Each scene shows the same named points in several views. A view is turned or mirrored, shifted and resized as a whole, has a little noise and may leave points out.
(in the rows, 128 means zero)

Scene 1
View 1
<203>: [134 118 135 114 107 123 114 125 159 102 150 101 142 126 135 111 100 121
 140 113 143 113 142 101 149 139 122 114 129 115 146]
<20>: [155 127 132 143 118 114 116 114 168 104 143 116 146 138 128 102 115 126
 145 108 139 117 152 109 156 129 117 115 153 105 139]
<36>: [157 148 136 140 134 102 117 123 179 137 145 125 131 140 145 105 112 114
 152 104 146 128 148 118 152 123 124 115 152 110 126]
<252>: [138 114 129 109 112 117 121 112 156  95 149 114 143 134 132 111  93 123
 139 124 142 112 150  96 148 137 117 111 131 110 147]
<249>: [ 83 111  94 111  95 145 110 125 135  95 141 128 121 106 131 103  86 128
 117 131 160 122 124  92 146 156 116 114 133 116 169]
<93>: [155 130 157 116 102 111 111 118 187  99 162  90 141 140 130 119 104 109
 135 101 140 113 162 115 155 122 119 106 134 118 135]
<103>: [120 125  99 139 117 119 118 108 163 112 137 150 128 136 127  86 103 129
 133 140 150 124 144 100 147 131 110 110 157 103 153]
<83>: [157 140 134 144 133 108 121 120 164 123 141 124 141 138 141 105 113 123
 155 101 142 122 146 113 155 128 125 121 154 105 130]
<151>: [135 149 139 102 127 115 119 117 155 100 148 129 112 122 150 139  80 103
 126  98 156 127 148 107 153 141 130 115 131 118 140]
<91>: [171 142 142 136 130  93 121 103 187 113 150 130 138 153 133 107 109 113
 145 113 140 119 167 114 155 115 116 109 155 106 131]
<248>: [137 124 137 124  88 116 106 111 203  98 163 107 133 145 119 101 109 110
 122 125 144 114 166 114 154 110 103  96 147 118 147]
<82>: [103  97 106 124  81 142 108 121 160  92 149 107 141 124 116  86 105 135
 125 136 146 110 137  95 148 142 106 108 140 112 166]
<60>: [164 119 135 127 120 105 124 101 160  83 146 122 156 148 123 106 107 128
 145 115 135 108 160  98 156 128 115 115 146 100 143]
<50>: [119 129 114 131 111 132 114 117 148  95 139 129 128 121 131 106 100 126
 125 111 153 124 136 104 155 143 119 117 148 109 155]
<30>: [146 159 136 144 150 118 118 143 139 145 130 118 128 113 163 120 108 122
 161  72 149 138 119 122 158 150 147 134 148 111 122]
<265>: [139  98 116 113 103 110 123  99 171  92 151 124 152 149 118  89  99 128
 141 154 138 104 160  87 141 126 103 102 136 104 154]
<117>: [125 107 113 113 128 124 124 131 124 124 133 110 148 119 147 100  94 140
 164 129 141 118 121  86 138 157 133 124 120 107 149]
View 2
<82>: [154  71 138 114 130 205 166 136 173 107 102 179  96 176 106  54 112 126
 110 143 133 131 131 111 151 206 152 145 145 157  96]
<249>: [154  41 109 136 166 196  91 121 185 112 114 186  97 172 108  54 131 142
 103 144 110 131 109  86 114 207 157 121 163 184  76]
<203>: [156  93 119 125 117 137 144 129 134 133 123 146 112 145 129 107 104 144
 102 158 117 126 130  96 151 161 122 170 152 131  96]
<20>: [170 101 121 106 116 127 187 146 123 108 152 136 134 134 123 148 112 160
 124 119 123 148 140 114 146 154 126 159 141 110 138]
<60>: [181 112 133  93 106 149 205 154 134 106 133 123 141 134 130 148  98 166
 100 117  88 138 131 106 140 154  91 165 157 115 117]
<103>: [175  41 114  86 154 184 168 124 175  97 145 166 144 142 127 108 142 164
 138 110  97 170 142 123 120 186 141 126 151 132 122]
<252>: [166  81 122 105 117 152 161 125 153 130 120 142 126 142 133 111 102 154
  98 151  89 132 125  97 145 163 106 165 163 130  92]
<36>: [171  65  90  96 129  85 156 109 117 137 175 134 151 103 151 164 126 168
 150 143 110 169 157 128 144 127 129 170 140  87 144]
<248>: [136  96 119  86  92 161 229  92 142 136 158 156 135 176 158 125  94 128
 119 121 123 161 172 113 183 174 152 187 155 136 103]
<83>: [177  83 103 109 128  97 159 141 113 119 164 134 142 111 128 162 123 172
 137 126 120 153 138 120 133 136 123 159 137  93 151]
<151>: [151  72  71 136 130 106  99  90 128 153 168 135 136 138 157 153 106 164
  92 138  88 141 124  72 125 142 125 168 185 159  80]
<265>: [176  73 148  69 116 202 227 126 183 113 104 146 136 147 135  89 110 149
 109 141  75 147 147 118 152 177  95 163 161 119  91]
<93>: [141 116 112 109  84 115 192 102 116 150 151 134 127 153 156 144  79 138
 101 143 125 137 155  99 183 144 129 201 152 126 104]
<30>: [175  71  74 157 157  44  59 151  88 127 171 138 121  90 109 168 138 180
 143 146 145 139 116 105 109 121 145 144 130  98 155]
View 3
<83>: [116 136 163 110 148 123 109 135 124 136 126 156 123 111 100 100 168 184
 128 123 149 110 164 170 121 129 122 123 106 154  97]
<117>: [135 175 156 144 178 140 128 135 151 160 101 162 113 124 132 109 119 125
 135 113 161 122 154 158 139 144  97 164 132 102 106]
<60>: [108 148 190 112 154 134  70 120 131 117 142 179 120 123 117 119 172 160
  97 134 142 102 147 168 135 108 108 134 123 139 124]
<36>: [122 131 145 104 134 111 114 146 123 131 133 150 119 111  89 105 171 192
 125 124 159 107 158 172 115 140 130 118 107 161  89]
<50>: [125 154 173 146 144 154 104 122 144 124 131 148 112 139 100 116 134 168
 104 129 137 100 129 163 108 161  95 119 131 135 117]
<82>: [142 171 170 173 164 147  80 130 167 113 159 156  96 153  97 132 118 122
  93 128 116 103 124 163 136 172  96 132 160 117 116]
<30>: [106 124 144 135 152 134 166 132 135 170  81 137 133 108  97  81 150 206
 167 114 147 127 176 170  96 148 133 133  87 144  90]
<265>: [142 176 175 111 152 128  57 134 137 106 163 178 102 134 116 134 148 122
  78 133 159  95 128 161 148 131  86 134 150 129 119]
<20>: [114 140 171 121 150 127  90 129 135 122 144 164 119 120  98 111 169 170
 116 127 134 107 157 170 126 128 123 126 121 148 105]
<249>: [145 178 169 180 158 176 121 122 165 135 118 141 101 158 108 125  92 137
  97 130 138 102 114 154 106 196  70 129 150 110 122]
<252>: [120 156 167 132 149 133  94 130 147 125 130 174 111 141 119 135 144 148
 100 133 160 110 128 165 120 130 103 143 132 128 124]
<203>: [114 147 158 147 150 129 105 134 160 128 129 170 111 146 110 133 143 155
 110 127 147 115 133 170 117 135 119 145 131 126 120]
<91>: [115 134 164  85 131 112  82 140 115 113 150 166 121 114  94 114 188 186
 103 131 163  99 148 170 119 115 123 116 111 168 104]
<103>: [153 171 174 121 149 152  88 129 123 121 150 141 108 118  96 102 136 152
  93 129 147  88 140 155 127 172  76 108 137 143  99]
<151>: [101 136 155 129 121 148 135 127 139 139  95 160 119 150 115 133 142 195
 108 137 182 112 113 165  73 140 106 129 109 139 133]
View 4
<117>: [ 95 125 126 117  74 116 144 123 140 120 147  61 159 109 125 114 197  93
 180 116 159 147 122 141 114 143 157  91 106 117 145]
<252>: [ 94 107 144 142 104 130 114 153 140 116 145  91 157 127  76 134 145 120
 185 140 150 120 138 151 139 105 130 120  91 117 124]
<20>: [ 99 114 134 142 146 107 114 144 126  88 158 100 156 132 106 160 119 109
 179 142 151 113 152 150 169  96 142 123 112 107 136]
<203>: [ 94 100 160 143 101 127 110 139 139 100 137  92 164 122  83 131 132 112
 186 130 152 125 132 149 147 108 144 114  93 111 125]
<83>: [109 132 108 130 149  91 122 133 116  82 156  92 160 139 111 157 111  96
 173 142 154 129 149 143 170 117 155 122 112 108 142]
<248>: [100  90 173 153 148 137  87 154 156 110 134 118 144 135  52 170  92 116
 171 153 138 121 147 146 179  86 100 124 101 106 113]
<265>: [ 89 103 146 136 123 146 121 172 156 149 164  95 133 119  66 163 171 119
 185 156 144 109 150 148 146  84  90 113 103 114 123]
<249>: [ 95 100 178 140  76 107  73 131 164 154 127  91 123 114 123  82 168 161
 176  93 133 149 109 158 138 122 115 104 100 128 135]
<82>: [ 84  81 200 144 102 130  87 144 176 140 144 101 130 104 113 130 164 137
 185 116 132 124 127 152 152  88 104  96 114 113 129]
<36>: [119 134 106 129 158  94 117 123 122  85 142  96 159 145  94 165  95  88
 161 146 155 144 148 138 177 126 145 125 113 107 139]
<103>: [107 126 130 127 140  97  94 144 150 151 160  99 114 129 116 142 155 141
 165 135 136 137 139 152 168 109  96 119 120 115 141]
<93>: [ 98  93 155 157 132 138 107 145 134  73 130 105 177 138  51 159  85  99
 182 151 153 116 145 145 165  97 143 129  88 109 112]
<50>: [101 111 149 142 115  97  85 142 137 118 139  99 140 132 109 118 129 143
 174 123 142 130 132 158 160 111 128 121 101 119 133]
<60>: [ 93 116 125 141 129 122 120 171 118  97 171  96 159 130  85 154 139 118
 191 154 156  92 162 157 151  84 132 127 100 113 127]
<151>: [118 127 113 144 112  98  91 131 112  93 116  94 169 156  66 106  90 128
 169 130 155 143 130 157 149 135 157 141  71 122 122]
<91>: [111 130 102 138 167 109 118 154 118  90 160 104 158 153  68 178  96  99
 171 168 154 118 162 144 178 102 127 140 104 109 127]
View 5
<50>: [ 83 158 145 126 125 107 137 142 144 132 174 146 157 133 115 125 158 128
 155 152 121 140 123 116 105 115 111 137 122 110 110]
<30>: [ 78 154 114 148 185  76 100 130  95 128 183 145 129 149 110 116 132 135
 157 143 112 124 126 130 152 113 134 139 146 120 141]
<36>: [ 76 145 132 120 136  97 134 136 113 140 174 160 132 142 126 103 123 137
 162 128 112 127 102 141 136 126 140 122 128 113 129]
<117>: [125 166 120 140 136  86 126 139 135 157 153 130 125 146 114 159 139 131
 131 132 125 142 140 112 104 113 117 163 134 109 132]
<91>: [ 78 144 137 108 116 110 154 132 121 136 180 158 140 140 140  92 120 140
 167 111 109 131  94 146 114 127 146 108 129 105 120]
<252>: [107 168 135 123 112 114 150 142 158 132 163 139 150 136 130 125 139 126
 148 117 120 145 122 123  85 116 110 132 131 110 109]
<82>: [101 166 160 121 103 111 152 158 161 158 146 131 149 124 114 141 169 128
 148 148 137 124 118 102  88 105  93 153 104 113 102]
<151>: [ 87 171 125 140 142 111 121 138 153  98 178 162 158 135 115 118 129 119
 149 139 105 158 127 136 118 127 113 121 141 124 116]
<83>: [ 81 146 130 122 139  95 137 131 111 142 179 146 133 145 129 106 134 140
 162 124 114 128 109 134 120 117 141 126 133 108 127]
<265>: [111 154 148 106  80 117 168 144 154 161 156 142 143 135 133 132 141 133
 146 119 126 144 109 122  77 122 124 132 115  98 105]
<248>: [ 78 159 162 106 101 125 161 154 157 136 154 158 151 118 131  98 133 131
 164 121 120 120  86 136 107 121 109 118 109 118 100]
<20>: [ 83 151 139 117 130 103 149 137 122 143 172 139 140 141 133 106 142 137
 164 120 119 121 108 128 107 110 129 128 127 107 117]
<203>: [100 171 136 130 132 107 139 147 150 134 156 137 141 132 122 122 137 128
 147 122 122 129 117 122 102 109 106 137 129 119 113]
<103>: [ 85 140 152 116  99 103 148 138 134 159 178 153 151 137 115 137 160 134
 153 159 123 145 118 116 105 127 130 137 110  98 117]
<60>: [ 96 155 133 115 115 110 160 133 132 139 176 130 148 144 142 109 140 138
 160 107 117 137 115 128  83 108 132 123 134  98 112]
<93>: [ 88 170 140 119 129 119 147 147 148 119 155 148 142 127 137  89 118 130
 161 100 113 118  96 141 109 115 109 116 130 126 106]

In a view up to two points have been moved. Name them for each view, in the order of its rows, or write none.
view 1 | <50>
view 2 | <36>
view 3 | none
view 4 | <117>, <151>
view 5 | <252>

Scene 2
View 1
<164>: [173 163 107  84  87 148 114 111 138 110 174 113  69 174  77 171 149 137
 149 147 120 140  82 141 123 142 134 163 115 131 127]
<246>: [142 154 124  55  84 168 130 109 128 108 159 130  99 151  86 180  97 130
 141 149  93 130 138 183 128 150 116 160 140  77 128]
<94>: [140 133  93  90 103 164  71 146 124  90 165 127  73 154 127 128 118 135
 132 135 119 155  67 180  97 143 123 167 146 150 100]
<84>: [175 168 104  81 107 160  87 125 119 116 170 127  77 184  93 145 152  97
 145 139 106 141  73 168 110 113 130 171 119 134 114]
<10>: [131 133 118  77  69 183 120  72 168  74 166 109  87 173  65 203 120 135
 120 174 102 116 158 147 156 148 126 164 124  61 103]
<198>: [164 181 112  57  89 126 145 154  94 140 157 142  92 125 115 147  88 155
 151 103 106 154  96 200 109 174 113 155 155 124 184]
<157>: [132 144 130  35  69 150 134 115 101 119 167 103  98 111  85 158 100 183
 165 162 123 150 102 161  99 163 111 132 129 117 110]
<124>: [181 189 121  60 108 177 110 121 127 116 149 164  90 195  79 174 123  77
 136 123  72 124 110 215 133 118 126 199 149  75 141]
<287>: [135 123 108  68  74 123 106 129 101 119 189  78  82 108 107 130 133 190
 167 169 154 161  64 118  84 167 114 112  98 173 100]
<101>: [149 138  59 136 105 114 107 165 135 100 181 121  69 158 160 130 120 132
 112  98 131 155  88 160 117 170 120 155 134 155 179]
<142>: [159 163 112  72  78 135 142 114 131 118 167 119  86 155  92 182 115 133
 140 134 110 130 129 163 133 159 121 151 124  94 158]
<63>: [133 123 109  59  82 133 105 127  88 135 208  80 111 122 114 122 144 116
 163 179 130 133 107 129  96 132  99  99  68 134  98]
<15>: [158 158 113  58  93 138 119 137  91 139 185 119 105 142 114 135 130 103
 152 139 110 135 102 170 104 135 105 137 103 121 140]
<39>: [178 186 135  30  76 133 142 117  83 155 175 114  90 135  64 161 130 151
 182 146 115 144  81 158 102 145 122 139 110 130 141]
<34>: [142 139 109  70  74 128 125 124 113 114 174 102  78 118 103 157 114 182
 153 144 136 157  87 143 104 171 115 133 121 145 132]
<263>: [156 153 103  67  90 129 130 130 103 137 190 113 103 148 108 148 132 106
 146 138 106 128 118 159 118 141 109 130  95 110 151]
<204>: [ 80  99 129  22  62 179 125 108 100 115 191  97 142  91 111 142  85 136
 149 195 102 123 174 168 109 149  82  93 101  61  74]
<156>: [165 173  92  67  99  97 150 183  62 167 195 136 113 118 155 115 104  99
 149  90 106 144 112 194 101 160  91 121 114 127 208]
<243>: [181 177 121  61  81 142 136 105 120 131 172 117  85 169  67 178 134 128
 154 146 104 133 102 157 127 140 126 156 109 104 141]
View 2
<101>: [139 148 134  88 102 106 173 153 152 151 146 174 135 103 117 149 109 144
 169 143 139 128 134 112 162 158  99 156  77 122 147]
<157>: [155 148 129 126 126 108 125 128 168 113  86 127 118  99  97 118 111 139
 107 125 115 103  94 110 144 124 129 137  94 163 124]
<263>: [160 154 146  80 127 130 135 135 127 114 128 151 124 112 126 142 111 150
 125 130 125 118 116 121 148 132 119 139 107 141 161]
<287>: [166 130 146 113 106  95 132 151 139 144  83 101 132  90  93 121 111 138
 146 134 139 121 123 102 165  99 112 157  90 157 136]
<156>: [179 170 152  79 122 153 160 167 133 115 127 164 150 115 117 167 110 156
 144 133 140 147 116 129 149 167  79 122 134 128 137]
<63>: [163 128 160  76 127 123 111 162 118 126  97 109 130 101 127 125 111 142
 129 135 131 121 115 119 157 100 126 151 105 164 162]
<84>: [140 171 147  72 129 127 132 109 149 144 141 156 129 128 134 110  95 157
 137 126 118 111 138 127 156 112 127 167  96 144 138]
<10>: [121 139 117 101 132 102 120 103 154 108 129 167  86 106 136 114 114 134
  95 127  95  75  95 110 136 132 166 142  62 156 168]
<204>: [137 116 131  86 141 134  96 181 146  93  75 127 117  92 134 122 118 127
  89 136 102 104  68 121 136 133 144 117 102 181 149]
<142>: [149 161 130 103 124 116 143 111 147 108 130 165 112 108 118 137 113 150
 115 127 116 104 110 115 141 145 126 133  91 140 154]
<246>: [138 162 126  98 135 126 131 117 162 106 120 166 112 112 127 125 110 145
 103 125 101  97  96 121 135 147 136 132  92 151 140]
<124>: [134 195 134  74 145 143 134  92 164 117 156 192 117 136 142 118  98 160
 106 120  99  99 117 140 135 147 132 142 103 138 131]
<164>: [150 163 142  99 120 107 137  97 142 136 134 147 115 114 118 119 105 151
 129 124 120 103 130 111 151 116 132 159  84 143 151]
<94>: [126 154 133  83 117 115 146 148 177 159 123 155 136 111 124 109  99 142
 148 135 120 115 129 120 161 131 121 169  83 147 119]
<34>: [161 147 138 117 110 102 143 135 152 126 102 129 124  97  96 129 111 144
 134 129 131 114 115 106 154 127 114 145  89 148 137]
<15>: [161 161 151  79 129 135 132 141 134 122 120 145 134 116 126 133 108 153
 126 132 125 122 119 124 148 130 115 140 112 147 145]
View 3
<101>: [114 115 129 111 175 124 114 133 136 112 124 104 104  80 132 158 165 132
 162 151 140 117 135 113 114 127 137 125 125 136  87]
<63>: [131 132 120 147 102 116 117 141 141  90 157 138 115 136 114 161 125 136
 129 100 121 120 102  98 135 126 129 114 133 108  99]
<157>: [114 129 133 162  99 126 106 130 152 108 153 108 122 137 143 136 102 103
 134 128 125 116 125  95  94 103 136 118 132 107  80]
<198>: [ 97  95 140 129 140 129 106 134 151 100 133  76 108 116 131 142 127  93
 153 150 112 116 155 109  80 110 128 129 105 120 100]
<164>: [108 143 125 117 125 138 115 124 156 114 128 121 119 135 136 138 133 117
 153 142 129 109 148  71 122 125 144 120 159 122  99]
<243>: [111 134 117 123 111 145 116 131 159 101 126 109 126 153 128 144 124 106
 150 139 119 112 158  77 114 117 143 127 144 123 106]
<10>: [140 171 108 150 106 183 124 136 144 126 130 132 144 154 139 153 118 118
 162 154 151 120 161  83 110  95 150 139 158 136  72]
<263>: [123 120 114 127 121 136 117 144 147  89 133 114 116 138 111 162 134 122
 148 127 118 115 141  99 121 119 133 130 124 125 104]
<124>: [109 131 139 106 129 185 132 132 156 117 131 113 124 156 113 155 131  98
 180 157 119 111 189  92  88 112 114 153 145 125 124]
<204>: [158 142 118 195  79 156 120 156 130 101 172 135 135 151 122 170  96 124
 137 110 133 129 113 123  95  89 121 136 118 113  75]
<156>: [111  76 127 119 143 117 113 153 140  73 133  78  99 113 104 167 144 114
 147 128 101 117 138 126 102 123 117 133  83 125 116]
<39>: [ 95 115 130 129 103 122 106 129 162  95 135  98 116 152 127 133 110  98
 134 127 103 106 143  76 105 119 136 117 131 106 108]
<287>: [114 131 133 149 117  91 104 123 147 111 154 124 109 108 144 135 119 128
 125 113 129 116  92  90 122 125 141  98 144 101  76]
<246>: [124 137 126 144 113 168 120 138 146 116 138 109 133 146 129 152 117 105
 159 148 129 118 161  99  89  98 133 141 135 126  92]
<34>: [109 123 127 143 125 114 104 127 149 109 141 106 116 114 145 137 121 116
 137 134 125 116 122  93 108 114 145 111 134 115  78]
<142>: [117 130 115 133 122 151 114 138 150 106 123 100 125 138 129 149 126 107
 154 150 126 115 160  93 105 108 144 132 130 134  91]
<84>: [105 137 140 103 133 147 127 123 151 116 139 136 113 133 118 147 140 118
 164 134 122 108 148  82 117 132 119 129 157 113 119]
View 4
<84>: [117 164 124 117 158 134 145 141 134  88 116 146 120 131 143 137 128  83
 125 115 134 124 139 130 167 146 128  99 122 161 119]
<157>: [120 141 140  93 158 145 180 145 113 104 107 104 138 139 148 137 165 111
 113 118 166 123 168 153 142 159  96 119 169 165 117]
<101>: [ 95 151 164 111 159 150 112 125  96 104  92 159 123 124 153 124 171 126
 127 130 133 113 134  99 150 127 140  85 138 127 100]
<63>: [153 149 162 120 155 131 140 140 122  89  98 132 152 138 173 123 164 112
 115 100 155 134 168 153 177 184  91 109 136 164 112]
<156>: [108 171 191  95 147 151 105 144 102 124 103 114 155 110 180 137 193  95
 139 145 149  81 166 124 157 136 132 106 117 170 115]
<164>: [120 147 120 104 163 138 145 138 131  83 110 142 128 138 134 117 131 101
 105 121 145 122 146 128 150 145 132 103 150 160 112]
<15>: [128 163 152 106 154 139 136 147 121  98 108 130 145 127 162 132 159  90
 128 124 146 113 162 136 164 151 116 110 127 169 119]
<142>: [121 148 129  88 160 141 148 150 116  86  99 136 146 125 149 120 147  96
 126 139 149 114 160 127 130 124 124 115 156 165 112]
<10>: [141 137  95  91 164 126 180 156 120  58  85 164 143 127 140 117 126  95
 136 124 146 151 159 136 120 120  94 121 175 152 111]
<94>: [ 99 154 139 122 155 142 154 131 110 103 105 144 108 131 143 155 147 110
 133 114 132 135 135 123 165 146 113  92 135 133 112]
<204>: [160 144 149  98 150 126 187 163 105  87  75 123 163 120 180 147 176 106
 155 113 164 153 189 166 146 156  50 133 161 155 119]
<263>: [134 158 150 102 154 137 131 149 121  91 101 138 154 125 165 119 157  93
 127 126 147 116 166 136 156 145 118 112 137 167 115]
<34>: [111 139 149 100 162 148 154 133 108 102 104 118 130 143 147 122 165 123
 104 119 159 117 158 135 146 158 115 106 165 155 109]
<198>: [ 97 158 156  92 154 155 150 144 105 122 113 106 136 120 154 152 172  94
 133 142 149  97 160 128 143 129 127 108 140 167 119]
<287>: [123 134 163 115 161 145 156 123 111 104 106 117 127 152 151 124 170 139
  89  97 164 127 156 146 170 192 104 100 158 149 105]
<39>: [122 154 139  93 160 145 152 144 129 105 124 103 141 140 147 124 147  90
 102 124 162  99 167 149 155 158 126 115 147 188 121]
<124>: [114 173 106  93 154 134 155 161 134  85 115 141 135 112 141 149 120  52
 152 145 130 112 148 125 142 102 132 111 126 175 128]
<246>: [126 155 111  92 156 134 175 158 123  82 102 138 140 119 145 139 136  79
 143 134 145 130 161 137 134 119 105 119 154 165 120]
<243>: [130 154 121  93 163 136 149 150 132  82 113 133 146 132 143 115 133  86
 113 132 151 113 158 137 144 138 128 115 149 177 117]
View 5
<94>: [113 154 162 160  95  94 128 136 167 126 132 133  97 129  77 167 156 149
  60 149 116 126 122 161 176 142 154 134 105 120 133]
<246>: [ 81 165 106 122  87 121 130 150 148 149  85 161 114 134  89 164 196 115
 107 140 116 120 166 163 161 125 179 153 109 161 133]
<63>: [145 152  96 142 143 120 143 140 154 125 128 156 113 116  54 150 200 148
  99 118 109 125 162 105 165 146 130 121  92 137 178]
<124>: [ 91 194 141 117  66 115 115 143 160 166  79 160 143 141  92 174 203 128
  66 151 133 116 162 176 173 110 187 174 101 177 142]
<263>: [131 169  99 135  99 141 118 151 147 139 103 144 130 135  77 154 191 138
  92 117 130 113 160 130 158 134 157 130 107 147 151]
<15>: [136 169 112 132 102 136 127 145 152 139 109 148 132 127  74 158 191 134
  76 129 135 118 159 134 161 134 160 138 103 147 160]
<156>: [181 158 114 130  97 172 116 150 148 125 105 126 146 142  78 141 163 115
  54 145 178  90 152 138 135 139 178 115 131 137 153]
<243>: [100 173  97 123  86 136 115 149 136 163  96 150 133 133  87 170 190 135
  98 111 124 145 157 148 166 121 160 155  86 145 148]
<157>: [ 96 140  95 120 124 126 152 128 134 142 111 159  92 110  79 169 178 109
 101 143 116 152 156 149 157 143 164 138  98 125 153]
<39>: [122 163  88 111 108 148 134 131 124 167 110 151 133 119  87 180 180 119
  77 126 141 163 151 144 159 129 159 149  79 128 169]
<287>: [126 132 105 149 138 120 149 130 139 128 146 144  89 108  68 166 159 141
  90 122 109 164 130 128 166 155 130 115  84  93 160]
<84>: [116 188 139 142  86 109 113 143 162 156 116 147 135 135  79 174 192 159
  66 125 118 133 145 150 187 125 148 155  83 151 155]
<10>: [ 46 166  95 137  81  99 124 162 150 146  81 166  92 139  85 167 211 131
 146 109  74 126 170 151 177 122 158 159 102 163 118]
<164>: [ 96 172 115 142  83 121 112 148 145 157 114 143 122 136  87 175 177 150
  94 109 113 149 140 149 180 127 146 151  81 135 142]
<142>: [ 96 163  99 131  80 138 115 155 142 148  92 144 120 140  92 165 184 122
 110 119 124 125 159 152 158 127 168 145 105 147 131]
<198>: [126 152 118 122  85 157 122 143 136 141  99 133 124 135  97 161 157 102
  63 155 162 126 144 167 142 134 189 136 116 126 135]
View 6
<198>: [166 109 120  95 156 132 124  80 101 104  83 101 133 192 108 133 113 149
 157 131 107 160 153 118  93 124 148 154 129 110  88]
<39>: [189 119 150 117 160 112 136 143 102  94 107  77 139 207 142 138 125 154
 134  87 125 134 197 118 101 117 162 109 118 117  97]
<63>: [177 168 126 182 188 107 157 187 115  84 136 137 106 172 159 161 153 119
 120  75 138 148 156 124 101 149 156  79 131  78 120]
<10>: [175 198  73 141 240  81 148 159 129 153 128  75 107 202 112 113  94  80
 138  90 169 103 164 108 163 105 144 143 129  95  73]
<94>: [148 174 121 139 183 120 158 113  97 141 101 127 156 197  72 160 124  95
 161 138 119 142 143 122 118 152 153  84 122  96 128]
<156>: [181 112 132 122 134 151 120  76 103  54  99 150 123 159 130 155 136 173
 156 109 116 193 110 125  77 136 152 157 136 100  92]
<101>: [192 151 123 130 162 120 120  84  89 131 102 159 140 172  73 189 116 119
 174 155 127 166 108  96 139 154 157 150 128 103 130]
<287>: [184 127 143 141 177  90 136 189  92 127 108 130 117 203 139 188 142 119
 128 139 101 146 187  98 105 174 163  84 131  88 158]
<34>: [183 127 126 122 180  97 128 153 102 130  99 111 118 199 125 164 122 124
 141 134 112 144 177 100 115 149 153 124 130  98 129]
<142>: [191 150 108 120 186 106 129 122 115 117 113  91 122 190 117 135 105 127
 149 101 144 134 153 108 137 114 152 155 126 110  82]
<204>: [129 165  61 158 232  99 161 191 139  92 112 115  56 178 173 113 142  99
 107  93 126 141 164 135  78 142 123 109 155  57  89]
<243>: [197 150 129 127 178 108 135 132 115 116 122  75 142 196 121 133 111 135
 142  79 150 125 170 110 137 107 161 128 117 117  83]
<157>: [159 124 110 118 192  97 140 163 109 120  96  88 108 205 141 135 126 123
 129 117 109 134 195 112  93 142 146 111 132  91 107]
<124>: [160 184 110 123 184 134 156  71 118 112 114  68 164 197  78  97 105 121
 163  74 159 130 140 144 134  83 151 124 108 123  48]
<15>: [179 149 129 145 169 126 144 122 110  87 117 119 136 176 127 146 134 137
 145  91 134 155 146 129 101 131 157 109 125 102  97]
<246>: [157 164  88 121 204 110 139 121 122 118 108  79 119 195 116 108 105 113
 145  97 143 129 158 125 120 109 141 142 130  99  69]
<164>: [196 163 134 134 181  98 141 140 104 137 123  93 152 205 101 155 113 118
 149 101 146 125 166 105 146 123 166 112 112 117 106]

In a view up to two points have been moved. Name them for each view, in the order of its rows, or write none.
view 1 | none
view 2 | <157>
view 3 | none
view 4 | <198>, <246>
view 5 | <94>, <124>
view 6 | <63>
